Points, in no order, along strands that fork, close into loops and pass close to each other.
Two points are linked if the straight distance between their rows is under 51.8. Some points are linked to none.
padet: [  3 -42  10 -12  39 -32 -17  27  -2 -14 -10 -30  -9  38  -6 -34 -13 -19
 -18   5]
Nufi: [  7  16   1  16  -8  37  27  -2 -20 -29  29   5   0 -22  19   6  -1 -19
  41  -2]
nol: [-20  45 -21  13   0  34 -14 -22  -4  30 -33  15  -3 -38 -10  41  -1   6
  38   1]
monog: [ 31  -4  21  17 -13  -6  22   0 -11 -36  50 -10  -8  15  24  21 -11 -35
 -19 -13]
zupu: [-33  42 -24  18  17  34 -28 -17 -14  33 -17  13   1 -34  -3  21  -5   7
  39   9]
vab: [-23 -27  29 -23  49 -27  12   9   1  23 -21   4  -1   9 -13   1 -35  45
 -16  36]
vorin: [-13  -7   3  -3   6 -37 -22 -13  31  38 -23  -5  22  11 -42  16   9  26
 -16 -19]
sogil: [-26 -24  20 -17  -7 -19  21  -1  12  14  -1   6  -7 -10  12 -32  27  23
 -18  15]
sib: [ 10  43   2  24  -6  33   5   2 -30 -18  42  25 -22  -2  -4  29 -20  -6
  -8  23]
Zan: [-25   4 -12   2  -7  24  -6   3   0  24  10  11   5 -29  18 -48   5   3
  25   4]
monev: [ 19   4   7  -7  39 -19 -13  10 -10 -14  27   3  -8  36 -16  21 -30   1
 -37  15]
mopa: [  9  25  -9  17  -1  13 -27  -6 -10   2  44   8   8  17 -19  13 -21  33
 -20   5]
nemug: [-18 -12  -1 -33  17 -30 -15  -1  37  11 -57  14  -7 -10   0 -31  22  -6
 -15 -14]
kod: [-19   3   6  -7   3  -9  12  -2  21  11 -23  -4  -4  -7 -12  29  19  17
 -11  10]
Midep: [ -1   4  -3 -13  -1  14  -6  27 -34  -7  35   9 -12  32  10 -31 -28   8
 -20  14]
fenir: [  9  20 -10 -19  -9  20  42  -4  -3 -37 -41  -2   8 -33  -2   4   3 -41
  36  -9]
gemug: [ -2   9  15 -16 -40  12  54 -32  21  -6 -23  18  12 -52  12  33  35  -6
  13 -16]
Todi: [  5   2  -1 -12 -21  14  53  -7  10 -26 -26  -8   1 -28  10  26  23 -24
  14  -8]
fof: [  9  -8 -27  18  -4   2 -36   8   7   1 -10 -18  17   1  10 -44  -1 -25
  26 -18]
dapo: [-12  -5 -25 -18   1   9  -6  -1  13   0 -39   1  -1 -26  15 -72  -3 -25
  18  -7]
fizip: [-10 -15  -5  15 -28  -1 -10 -11  18  16   5 -13  19 -16  24 -42   5  -7
  23 -23]
tarok: [-19   4   9  19 -37  19  19 -22  -2  20  37  10  12 -41  23  -8  13  26
  30   3]
Mideg: [-25  -9  22  -7   9 -32  10  -1  34  22 -27   9   9  -8 -21  21  19  28
 -14   7]
fudof: [  9 -15 -13   6   4  -4 -37   8  -9   3  21 -14   6  33 -10 -52 -19   7
  -8  -8]
teda: [  5 -13  14 -19  40 -10  -6  14 -13  -7  29   4 -12  38 -17   8 -30  23
 -35  22]
kor: [ -8 -29  47  -3  26 -29  21  32   5  -6   5   2  10   7 -21  19 -21  36
 -10  41]
mebem: [-19  28 -10  -2 -10  -9 -25 -30  26  47 -35   3   7   0 -34  44   9  28
 -11 -14]
Peka: [-31  19  -7 -13 -14  20  34 -10  -2  10  -9  32 -24 -51   8 -13  27  23
  -2  24]
gifa: [-13   9  10  -4 -23   4  46 -16  12  11   3   9 -12 -38   6  21  42  27
 -10  18]
Nov: [ -5 -23  22 -10   4 -14  14  13 -12   6  51  -4   7  27 -19   1  -1  48
 -23  15]
retig: [ 31   2  15   2  -1  -6  15  14 -12 -35  44  -2 -15  29  22   4 -16 -42
 -21   7]
bufod: [-17 -17   5 -11  14  -6   7   8   5   1 -12 -11 -15  10   3 -16   8   6
 -18  16]
piti: [-21  35 -29  -4  33  26 -25 -22 -14  16 -42  14  -5 -36  -3  -1  -4 -24
  59   0]
dud: [ 14  21 -23   4   1   7 -42 -21  -6  26 -51  -5  -1  13 -14  32  -9   2
   0  -8]
gidig: [-10  11  -1  24  -7  30  -4  -7 -14   6  47   4  15 -19  17  -1   9 -11
  48  -6]
fek: [ 39  25 -22  28  -6 -14 -45  -5   3 -15  14   6  10  26 -18  19 -13 -21
 -13  -1]
Lino: [ 21   9  15   1 -13  33  47   1 -29 -46  24   1  -6 -24  24  10 -14 -32
  29 -11]
fal: [ 31  -8 -18   8  17 -18 -38   9  -8 -21  12  -6   2  42  -5 -33 -23 -30
 -17  -3]
Feme: [ 32  18   2   7  12  -5  10  15  -3 -33  15  -3 -17  17   3  43  -5 -35
 -20  14]
Baru: [ 16 -28  10   5  -5  -9  -3  16 -11 -15  32 -20  -2  39  11 -30  -5 -12
 -13 -13]
zat: [ -3  36 -25  33 -13  18 -42 -13   5  22 -11  -2  17 -10 -22  38   0  21
  13  -6]
Liv: [-14 -16  17   8 -40   0  12 -14  -9  24  53  -9  11   1   7 -14   7  50
  -4  -4]
ged: [-11  12  -7  -4   6 -12 -23 -17  17  31 -26 -12  11  11 -35  37   2  31
 -14  -9]
bodi: [ -6  -5   3   7 -18   8  16  -3   7   9   9  -9  -3  -5   1  -4  18  14
  -2   4]
dozud: [-18 -12   9  -8 -26   5  14 -13   3  21   9  12  -2 -25  26 -54  19  18
  -2   0]
dolu: [ 28  31 -12  10 -10  20  27   6  -6 -32 -11   6 -13  -9 -10  62  10 -34
  10  -2]
sadeb: [ 23  28 -16  12  14   7 -31   0 -25 -16  11  10 -16  19   4   2 -38 -33
 -14  16]
Tafep: [  1  16 -13 -34 -11  20  39  -8  11 -24 -61  11  -1 -34  -8   9  10 -40
  21  -5]
fid: [ 27  39 -32  24  21   2 -41  -6 -21 -23   1  26  -2  -2   3  12 -19 -59
  35  10]
rak: [ -6 -21  30  -4 -19 -23  30  -9  35   7  -7  -7  10 -12   9  29  37  11
  -2 -11]
Tuf: [ -5 -22   7 -15 -15  11  36  22 -25 -12  29  -8 -22  17  23 -16   5   5
  -9  15]
Lum: [ 33 -19  16  22  -6 -35 -13  -6   5 -16  44 -21  12  43  -5   1  -8 -12
 -14 -28]
Tope: [ -9  34 -16   4  32  42 -21 -18 -33  35 -29  11 -17 -13   9   0 -23   4
  32  14]
pofi: [-29 -25  10 -34  18   1  23  26 -20   5   3  -4 -24  14  10 -18  -2  17
 -23  40]
vilur: [  0 -14   3  12 -12  17   9 -11 -14 -21  26 -12  22 -31  33 -14 -12 -32
  49 -30]
mifod: [ 45  36 -31  27   7  -2 -30   0 -18 -32  -9  16  -9   6  -2  18 -22 -58
  17   8]
Peb: [-21  -3 -23 -22  13   5 -14   1  16   9 -61   6 -13 -24  16 -58  -4 -19
  -5 -14]
Bopu: [ 19  41 -16  34  -9  14 -27  -7  -5  -3  13  12   7   6 -18  51  -7   3
  -9   0]
revo: [ -7 -13 -15 -13  -8   8   9   2  10  -7 -21 -10   2 -16  19 -51   2 -25
  11 -11]
Mizur: [  5  12 -29  17  11  10 -49  -3 -10   5 -17  -7   2   7  -8 -10 -22  -1
   6   0]
lisug: [-21 -19  30 -10  -8 -20  23  -6  16  19   9   7  -4 -17   5   0  33  46
 -18  21]
zis: [ 30   1  12   1  -9  19  55  -2 -15 -53   5 -10  -5 -13  18  27  -1 -37
  11 -13]
Pimov: [ -7 -15  27  -6 -33 -23  31 -22  40  11 -11  11   6 -32  14  15  41  11
  -9 -29]
nozo: [  5  36 -12  27  -1  23 -31 -11 -14   2  24   9   2   1 -14  30 -16  21
 -10   8]
fira: [-21 -12  13  -5 -41   8  19  -4 -23  25  52   6   2 -10  22 -30   8  44
   1   6]
Linom: [ -9  12 -13   3   9  16 -23  -6 -17  13  22   2  -6  18 -13  -3 -22  37
 -14   7]
saka: [-13  14  -7   1 -11   5   8  -5  15   5 -36  -3  -7  -7 -14  38  20   6
  -3   1]
vide: [ 33 -30  13  17  -5 -22  -6   6  -2 -23  33 -26   5  38   8 -15  -5 -28
 -15 -24]
fepad: [  4  13 -15  -8 -14  14   4  -4  16   2 -40   4 -10  -6 -20  68  17 -14
   5  -3]
buse: [-15 -13  17   8 -38 -13  24 -27  23  11  10  -1   5 -25  22   0  29  25
  -7 -20]
ruri: [-31  -2  -4 -26   0  13   3   0 -27  29  18   9 -10   6  -8 -23 -15  52
 -17  29]
gabi: [ -8 -25  39  11   0 -58  18   1  34  27  -4  10  39  -2 -35  24  22  33
   3  -7]
rizin: [-10  -3   2 -20 -12  17  19  32 -36  -5  39   6 -16  27  17 -23  -8  18
 -13  15]
kozam: [  7  30  -2  13  -8  20 -15   6 -23  -4  58  16   6  15  -5   5 -23   7
 -17  15]
pase: [-20   7  -1   2 -19  32  11  22 -37   5  44  15   3  -6  17 -21  -5  19
  20  17]
nemap: [ -5  40 -25  19 -13  23 -34 -20  -1  30 -31  13   8 -18 -23  50   3   5
  20  -7]
Zuz: [  9  14 -21  -1  27  18 -16   0 -28 -41  22   4   7  -7   8 -25  -5 -61
  59  -1]
potu: [-13  36 -14  -2   1  36  24  -9 -16  -5 -33  14 -24 -37  -4  21  -7   2
  26  18]
viso: [  7  34 -14   1  -9  28  33   0 -12 -26 -35   9 -21 -24 -13  57   1 -24
  24   1]
vazus: [ 34  -2 -15  36 -19 -13 -36   3   9  -7  20 -19  21  20   0  -9  -2 -13
   9 -26]
Todol: [-32 -18  13 -28  29 -16   2  -7  -3  35   6   6  -5   3 -19 -12 -11  50
 -27  27]
mapek: [-13 -23 -12 -17   9  -4 -27  21 -16   9   9 -14  -5  35  -3 -60 -25   9
 -14   1]
Tase: [ 12   1 -12 -10   9  24   6  30 -30 -29  12   2 -28  16  18 -37 -22 -36
   3  11]
Rimok: [ 30  16  -7  15   0  16   8  15 -19 -33  22   3 -17   5   8   4 -11 -37
   4   6]
lodag: [ 11  13 -28  -3   5   5 -30 -11   3  13 -57  -7 -11   4  -7  19  -3 -16
   7 -10]
sig: [-21  11 -16  11  -6   2 -26 -14  11  28  -7  -6  10   1 -18 -15  -4  34
  -7   0]
Gosat: [ -9   6 -10 -16  12  17  23   6  -1  -9 -38  -8 -26 -14   6  28   5  -9
  -6  11]
zun: [  0 -17 -11  17 -13   6 -22   2   6   5  10 -20  17  -4  22 -54   2 -16
  27 -21]
nef: [-30 -19   6 -34  41 -19 -10  -2   1  32 -34   0 -18   7   1 -41 -15  21
 -32  12]
Tova: [  4   5 -21   2   5  16 -42  26 -26  -7  24   5  -2  19   8 -42 -20 -16
   9   7]
vugen: [ 16  30 -16   3  18  17 -20  13 -39 -17  21  20 -25  14  12 -12 -45 -46
  -5  26]
fav: [ -9   9  -4  -3 -21  25  34 -17  10 -10 -15   8  11 -48  17 -15  10 -16
  33 -13]
sop: [ 13 -22   0 -11  23  -2  -1  30 -13 -29  14 -13 -18  37   9 -29 -19 -31
 -26  11]
rere: [-25  14  -8  -4   0  27  -6  -2 -25  18  10   4 -12   1  -6 -12 -14  38
 -13  23]
fipo: [ 15 -16   5   0 -16  22  30  14 -31 -32  36  -4 -14   4  35 -21 -15 -28
  11  -9]
tira: [-15  17 -12  -2   8  20 -32 -14 -18  29  31   7  10  13 -21 -11 -34  55
 -14   5]
mik: [ 15  -8  36  12  18 -26  16  19  13 -22  18  -6  10  24 -12  43   2   8
 -12  11]
sed: [-31   8 -10  14 -15   8 -25  -9  19  33  -2  12  16 -29   9 -52  14  15
  14  -4]
tode: [ 18  -1  21   3  24 -12  12  19   3 -29  17  -4 -13  25  -3  39   1  -7
 -23  16]
futov: [-14 -14   0 -12 -26  16  27   2  -9   5  16   4  -8 -21  35 -44   4   6
  11   7]
Zub: [ -3 -42  51  17   2 -56  21  10  24  20   2  -3  37   1 -19  13   4  26
   1  -8]
Zafam: [ -7 -10   6 -12  43 -20 -17 -16   6  40 -29 -11   4  18 -23  18 -23  36
 -22   6]
Mibip: [ -9 -30  37 -28  54 -18   7  35 -17  -3  -3   0  -8  25  -5   0 -42  29
 -23  44]
bune: [ -3 -10  -1  12  -7 -39 -24 -15  29  29 -12 -15  33  17 -41   7  15  14
  -5 -32]
Vik: [ 15 -20  23  -3   1 -19   7  16 -13 -19  52  -8  -4  43   4  -8  -8  -3
 -24  -3]
Fibif: [ 35 -17   6   8  14 -41 -21  11  14 -19   7 -19  15  42 -14   8   1 -27
  -9 -12]
tapam: [  4 -19  -8 -13  26 -38 -31   8  12   2 -37 -23   7  31 -25  10  -1  -6
  -6 -11]
fep: [ 16 -25   7  16   6 -31 -13  -3   8   0  33 -20  25  32 -23 -10  -4  10
 -14 -27]
mutif: [-17  -7   6   6  -9 -13  11 -11  12  20  15  -9   7   3 -11 -12  17  34
 -20   1]
buta: [-10 -13 -15 -10  16 -27 -31  -6  15  20 -42 -17  -1  11  -9 -38  -5  -2
 -15  -8]
sofog: [ 21  16 -17  13   7  11 -19  13 -14 -24   8  -1 -13  14   4  -5 -16 -28
  -8   4]
timi: [-22  13   2  15 -18  32  12 -13 -15  17  54  10  15 -39  21  -3  18   6
  53   1]
Bal: [ -7 -19  13  21 -40 -30   1 -30  33  24   2 -13  25  -4   5  -1  24  15
   7 -46]
vila: [  8 -13  -3 -45 -14   3  19  -6  36 -13 -64  18  10 -24 -10  19  29 -46
   4 -19]
vefiz: [-22  -1  -5  -9  -2 -16 -20  -6  33  19 -41  26  -2 -28   2 -44  30  22
 -17 -28]
takug: [-23   4 -18   9  -1  26 -24   7  -8  14  13  -1   2 -10   9 -39  -7   2
  24   8]
tiro: [ 31 -34  -5  -9  16 -17   2  19   5 -39 -12 -25  -8  26  16 -23   3 -45
  -2  -9]
Vovos: [-12  -3  -3 -15  -6 -10 -15  -5  41  15 -53  36   3 -29  -2 -19  41  14
 -10 -41]
muvev: [  0  18 -11   8   6  33   8  12 -26 -15   0   8 -25  -4   1   4 -15  -8
   2  17]
gon: [ 20 -14   7  -1  -4  14  39   9  -2 -32   2 -18 -10  -2  22  12   5 -29
   1  -7]
pora: [  0 -17   4 -11 -18  21  37   8 -18 -12  21  -9 -15  -4  28 -31  -1 -10
  10   1]
nusa: [ 41   2 -36  11   1  -8 -24   6  -1 -37 -25  -7  -3  18   1  -1  -5 -46
  13 -10]
likur: [-15 -23  14   3 -21 -13   9  -7   1  21  36 -11  13  12  -8 -20   4  38
  -8  -2]
bofik: [-16 -15   8   6 -31   1   2 -15  12  17  14   4  12 -30  33 -50  14   9
  15 -23]
kad: [ 31   2 -12   6   3  17  16  14 -14 -43   9  -6  -6  -7  13 -15 -11 -49
  16  -8]
Vapof: [ -1  -3  28 -11  27   1  22  21 -14 -14  19   5 -17  18  -6  41 -11  22
 -28  43]
tuzi: [  0 -14  -2  -5 -16  13  23  -6   0 -11  -3 -13  14 -30  30 -48  -2 -29
  26 -13]
dised: [  7   1  -1  20 -14  24   6  -5 -16 -15  42  -1  10 -17  27  -7  -2 -21
  44 -13]
Peg: [ 11 -12  -3 -17   7  14  10  38 -29 -29  31   3 -27  39  23 -41 -23 -29
 -20  10]
Bovi: [-34 -11  12 -38   2   1  32   3  -1  11 -16  24 -30 -37  19 -23  26  27
 -24  37]
Liruv: [  5 -14  48  -2  27 -15  27  35   3 -23  12   6  -5  16 -10  40 -21  28
 -17  44]
Rega: [ 15  -9  -4 -16  40 -28 -36  -4  -1  17 -52 -12   0  34 -19  22 -14   2
  -7  -3]
Zapig: [ 24   5  14  22 -16 -11  19  -1  15 -16  19 -11   7  13   0  60  24  -5
  -5 -16]
nelin: [-17 -18  37 -14 -15 -13  37  -5  -5  22  36   1  -2 -11   0   9  30  52
 -17  33]
pud: [-14  -9  17  21 -45 -16   5 -33  26  32  12  -8  19 -22  10  -6  25  28
   3 -32]
narek: [ -6 -41  37 -16  42 -28  11  44  -7 -10  15  -4   2  27  -9 -10 -31  13
 -14  27]
voz: [ 38  30   0  18 -10   5  24   5  -2 -41  13   4 -12   4   7  53   4 -41
 -10   2]
guv: [  1   8 -22 -12  28  23  -5  10 -21 -29  -1   0   1 -18   7 -38 -14 -49
  59   5]
Sili: [ -9  13   7  -1  -5  10  45   1  12  -9 -11   3 -10 -17  -3  65  31  12
  -9  22]
Dif: [-21   3  -8  15 -13   4 -15  -2  15  23   2  -8   8  -6  -3 -42   7  21
  -1  -3]
mit: [-30  34 -30   7  29  25 -40 -27 -16  37 -19  15   5 -36   0   5   3 -11
  49   4]
Rimut: [  5  -7   3   8  -9  10  28   7   5 -15   0 -14 -11  -3   9  11  15 -10
   0  -2]
los: [ 18 -30   9   5  22 -48 -21  16  17  -5 -20 -22  19  33 -27  14   0 -13
  -4  -9]
zare: [ 40  27 -15  13  11 -26 -40 -15   1 -12  11   3   5  33 -22  27 -23 -15
 -30   4]
nolef: [-11  -7   5 -20 -16 -11  10  -8  40   6 -37  38   4 -34   6  -9  55  22
 -12 -37]
lebu: [ -7   3  20 -17  46  10  10   7 -22   3  -7   0 -24  18  -1  44 -22  26
 -30  40]
tak: [ 16 -28  36  17  16 -34  14  14  12  -7  32 -15  23  25 -16  34   1  18
  -5  -2]
nesi: [-21 -10 -15 -34  19 -14 -19   0  30   9 -65  19 -15 -19  15 -49   6  -8
 -18 -22]
Deso: [  2  29 -35   5  19  25 -32 -18 -17  17 -56  15  -4 -21   1  14 -10 -24
  48  -5]
Tute: [-17 -46  38  -5   2 -48  25   2  23  11   4 -11  12   6  10 -28  15  14
  -6  -4]
guvuv: [  8  -3   3   4   6  -4  -9   4  -3  -6  24 -11   3  24 -17  -4  -3  18
 -25   0]
Baf: [-23  -8   9   4 -45  12  20  -9 -20  27  47   6  10 -33  38 -28  11  25
  24  -1]
tar: [ 15  16  12  11  -7   0  14   4  17 -13  10   0  -1  11 -17  72  22   1
 -15   2]
zepo: [ -5  15  -2 -14 -23  17  45 -13  19  -7 -30  11  -3 -39   7  15  27  -9
   3  -4]
guzag: [  1  13  -7  -3  25   1 -13  -7  -8  11 -19 -10  -9  13 -10  29 -11  17
 -22   9]
bupe: [-14  -5  17 -10 -18 -25  10 -15  44  17 -20  19   9 -24   5   3  47  21
 -14 -28]
fom: [ -7  33 -12  27 -12   9 -26 -17  13  19   8  -3  18  -1 -32  36   4  37
  -6  -4]
fiba: [ 43   6 -23  10   4   2  -6   5  -6 -45 -10  -6  -5   0  12  -8 -11 -56
  21  -5]
Toru: [-18  15   2  13 -32  18  24 -26  11  22  12  23   6 -59  19  -9  27  21
  23   0]
suvik: [ 25  -5 -17 -13  29 -13 -40  -4 -11   4 -52 -12 -11  30  -9  25 -11 -15
 -11  -4]
mav: [ 31  17  -7   2  31 -27 -28 -13  -7 -15  18   3   0  36 -22  18 -37 -11
 -40  14]
Div: [ -1  13 -11 -16  19  24 -19  24 -42  -1  17  16 -22  32   9 -21 -41   0
 -25  15]
Vufor: [ 36  -6  12  20 -23  -4  18  -6   1 -29  25 -14   2   5  22  33   3 -30
  -2 -22]
repav: [ 23  -2  16   5 -13  19  28   8 -29 -38  53   8 -13   7  33  -3 -23 -42
  10  -6]
suto: [ 19   1   5  -5 -21  20  54  -8  -7 -39 -15 -17   7 -26  11  25   6 -37
  19 -21]
limez: [  8  30 -22  -6 -23  28  10  -8   4  -9 -41  12  -8 -17 -23  68   9 -24
  22  -3]
vunur: [-15 -22  23 -24 -19  -5  30   7 -17  15  42  -2  -8   6   8 -12  14  40
 -14  29]
Kivo: [-11  10   9  -5 -28   1  42 -12  25   7 -14  10  -4 -27   2  46  40  18
  -7   6]
Nevef: [-21 -29  23 -27   5 -10  25  18 -11  13  24  -2 -10  12   6 -20   6  33
 -20  35]
Nukot: [ 18  -2  -1  20 -12   4 -18   2  -1  -1  22 -13   5  21  -4 -11  -4   0
  -3 -14]
Biso: [-30 -22  31 -25  34 -23  12  12  10  20 -15   8  -6  -3 -17   2  -7  46
 -23  40]
tobu: [-15   4  -7 -11  29   0 -18 -17  -4  29 -21  -6  -8  16 -10   3 -22  34
 -25   5]
kot: [-25 -19   7 -21  15 -31  -1   5  29  13 -37   7  -4 -10   6 -41  16  14
 -18  -5]
veta: [  1  -9  12  -9  19  -8   2  12 -15  -3  40   1   0  28 -16  -1 -16  33
 -27  14]
pame: [  7 -16  15 -41 -24   1  25 -12  46 -10 -51  29  15 -34  -2  28  40 -32
   5 -29]
Nel: [ 16 -42  -1 -12  28 -30 -16  28  11 -18 -17 -32  -7  32   5 -35   3 -34
  -2  -5]
leva: [ -5 -26  26  13 -29 -44   6 -17  38  25  -4 -16  26   1  -6  19  31   6
   1 -40]
zule: [-25  36 -13   8  -9  18 -12 -27   6  40 -19   9  -4 -18 -16  25   5  47
  -7   8]
Pazu: [-20  31  -1   1 -29  21  31 -21  15   4 -14  35   7 -66  13  -4  34  18
  18  -3]
Nadu: [ -1  17  10   6  -5   6  19   0  10  -2  -6  -3  -5  -1 -17  68  28  24
 -14  17]
ful: [ 25  -9 -17  14 -30  -6  -9  -6  22  -5 -15 -26  19   4   1  12  16 -26
  25 -33]
rute: [ 16   4 -39  11  10   9 -39   6  -5 -13 -20  -9  14  -7   8 -25  -4 -40
  38  -4]
giref: [-27 -17  36   3  11 -48  10   4  36  33 -16  27  24 -13 -31  19  12  45
 -11   8]
pamel: [-15  25   5 -10 -20  23  39 -28   8  -8 -14  31  14 -69   7 -12  17  -7
  37  -6]
Dok: [ 21  -7  30  -1  13 -15  12  16  -4 -27  48  -1  -8  38   9   7 -16 -24
 -34  13]
lemul: [  1   5 -16 -47  -2  12  21  -8  17 -19 -81  16  -1 -32 -11   5  14 -52
  10 -14]
Mikek: [ 36 -19   2 -12  25 -15  -4  26  -3 -42   1 -19 -19  36   9 -12  -9 -45
 -19   5]
fovo: [ -2   9  10  25 -43 -12  15 -25  26  21  11 -12  19  -8 -12  36  32  30
  -5 -17]
zud: [-12 -10  -9  -8  15  -8 -20   7   7   7 -28 -15 -11   9  -5 -22  -1   0
 -15  -1]
vug: [  9  17 -30   4  15  20 -28 -11 -21  13 -58  -3 -15  -3   4   4 -20 -24
  22  -4]
fodi: [-19 -27  19 -20   1 -19  20   2  27   9 -14  -2  -3 -11  23 -42  22   4
 -11  -5]
veno: [ -1   1  12 -25 -37  12  38 -22  32 -10 -42  23  22 -39   0  27  38 -26
   6 -32]
Zupal: [-24  35 -10   5 -16  12 -21 -29  16  42 -43  17   1 -17 -22  36   9  34
  -2  -6]
gonol: [ 42  19 -20  42 -18 -10 -43  -6   7 -17  11  -1  20  19  -3  13   1 -28
  10 -17]
Dibe: [ 20  -7   4  31 -33   4  12  -6   2 -23  27 -20   8 -12  28  22  -5 -19
  15 -26]
pev: [ 32  16   5  12 -10  13  12  13 -21 -33  45  11 -18  14  19  -2 -21 -48
  -6  13]
Punu: [ -6 -30  44   8   8 -38  23  11  18   5  13 -18  19   5  -7  22  14  22
  -4   7]
Nabu: [-31 -10  -5 -24  13  -2 -11  -9 -15  29   3  -1  -2  18 -19 -31 -23  47
 -25  13]
Kefu: [ 27  12 -41   6  12   3 -39   3 -12 -24 -46  -1  -1   4   2  -8 -17 -42
  24  -6]
leg: [ -7  23   7  15 -15  36  -4  15 -31   1  49  20   3   0   3  -2  -8  12
   7  16]
lurez: [ 10  -2  12  28 -34 -14  15 -13  20   3  15 -21  14   5  -5  58  26  12
   2 -28]
dag: [-21 -30  28 -35  42  -3  13  27 -17  -3 -10   0 -24  19   9  -3 -23  20
 -16  42]
mok: [ 20  24 -12  13   5  -1 -22  -2   1  -5   5  -4  -1  19 -26  44  -2   4
 -16  -5]
nagal: [  3   1 -21  10  12   9 -43  10 -15   2   7  -8   5  19  -6 -36 -23  -5
   0  -5]
gakom: [ -6  13  -2  -9  26  20  11   5 -26  -7  -4   3 -33  10   0  28 -13  15
 -23  26]
Pudi: [-31   6  -4 -17 -16  31  26  11 -33  15  18  17 -22 -23  11 -26  -3  29
   2  38]
tamip: [ 28  -3  -5  30 -30   1  -6 -13   6 -18   7 -21  20 -11  18  20   5 -28
  28 -39]
Pif: [ 10   0 -22  -4  12  22  -8  19 -25 -29  -4  -1 -12  -2  12 -44 -21 -44
  29   4]
zurat: [ 14  15 -11   3  17  -1 -22  -2  -6   1 -28  -4 -10  22 -19  53  -4  -2
 -11  -1]
Duli: [-12   8 -19   1   0  26 -19  23 -23   3  20   3  -5   7  16 -37 -16 -10
  21   7]
gogu: [-15 -35  31 -11  34 -29  10  24   1   6  12  -5  10  18 -20  -4 -14  30
 -14  26]
rifu: [ 28 -18 -10  11   5 -25 -25  11  14 -15 -14 -31   5  33  -7 -14   3 -26
   0 -18]
vepa: [ -7  24  -4  28 -32   5  -1 -13  21  18   2  -7  15  -2 -24  41  22  29
   2  -5]
kiliv: [  2  -5   1  -3 -16  24  31 -16  -5 -18   1  -9  18 -42  27 -15  -2 -34
  47 -24]
zesam: [-23 -18  -9  -5   6 -35 -31  -9  35  28 -37   2   4   3 -13 -56   8  11
 -18 -24]
divop: [  0 -29  33   9 -21 -40  21 -15  29  10   7 -21  20   3   1  38  25   9
   0 -26]
guvo: [-38  18 -10  -6 -11  37  15  13 -37  16  31  25 -13 -19   8 -16   1  24
  28  34]
topef: [ 19  29 -25  16  23  11 -27  -2 -25 -27  29  18  -1  -8   4  -4 -10 -55
  45   9]
dak: [  6 -18   0  14   3 -35 -20  -6  18  14   5 -27  25  31 -39  -5   5  11
  -9 -23]
Vos: [-16 -12  -8  -3  -8 -21 -22  -8  39  22 -26  15   7 -14   0 -64  22  12
  -9 -31]
Penib: [ 25  -8 -17   6 -12 -10 -16   7  17  -6 -22 -23   5  17  -1  -4  10 -21
   7 -21]
zata: [  1  16 -26  17  14   8 -60 -11  -9  24   0  -7  13  10 -14 -10 -27  23
   7  -5]
vosel: [  5 -40  -6 -18  32 -17 -32  20 -12  -1  -2 -20  -6  44  -9 -51 -26  -5
 -26   2]
Guba: [  2  23  -7  -9  17  29 -12  23 -48 -12  25  25 -33  16  13 -20 -43 -19
  -7  24]
lovo: [-10 -22  18 -21  58 -23  -5   2   1  23 -23  -7   1  20 -19   2 -29  32
 -16  20]
Gasop: [-21  17 -23  21  -1  12 -49 -13   1  35   6  -7  23  -1 -20 -22  -8  32
   8  -2]

How many points has the smallest loop of links through each point below? Write none if it is on no loop.
Todol => 16
sofog => 13
futov => 16
tak => 16
zis => 15
nagal => 11
divop => 7
gonol => 10
dised => 10

A tip is a point with one link. Name the tips that can be reached along the links from each point below, in the order of the rows.
fovo => gifa, dud
dised => fenir, gakom
nozo => tira, Pudi
mav => Nov
Penib => suvik, zule
sed => mifod
nolef => bufod

A piece is all that can be reached along the links. How many separate loops has the piece of each point below (a circle has one, a figure eight two, a Y none), and how many tips (points with one link)?
veno => loops 2, tips 2
futov => loops 2, tips 2
fepad => loops 1, tips 0
Pif => loops 1, tips 1
Nabu => loops 1, tips 2
Pimov => loops 1, tips 1
Nov => loops 1, tips 1

Name the points in between on the shortest way along the links from the first point to the second, in order.
fudof; Tase => mapek vosel padet Nel tiro Mikek sop Peg
dapo; Liruv => Peb nesi nemug kot fodi sogil lisug nelin vunur Nevef pofi dag Mibip narek gogu kor
vepa; piti => fom zat nemap nol zupu mit
viso; Punu => dolu voz Feme tode mik tak
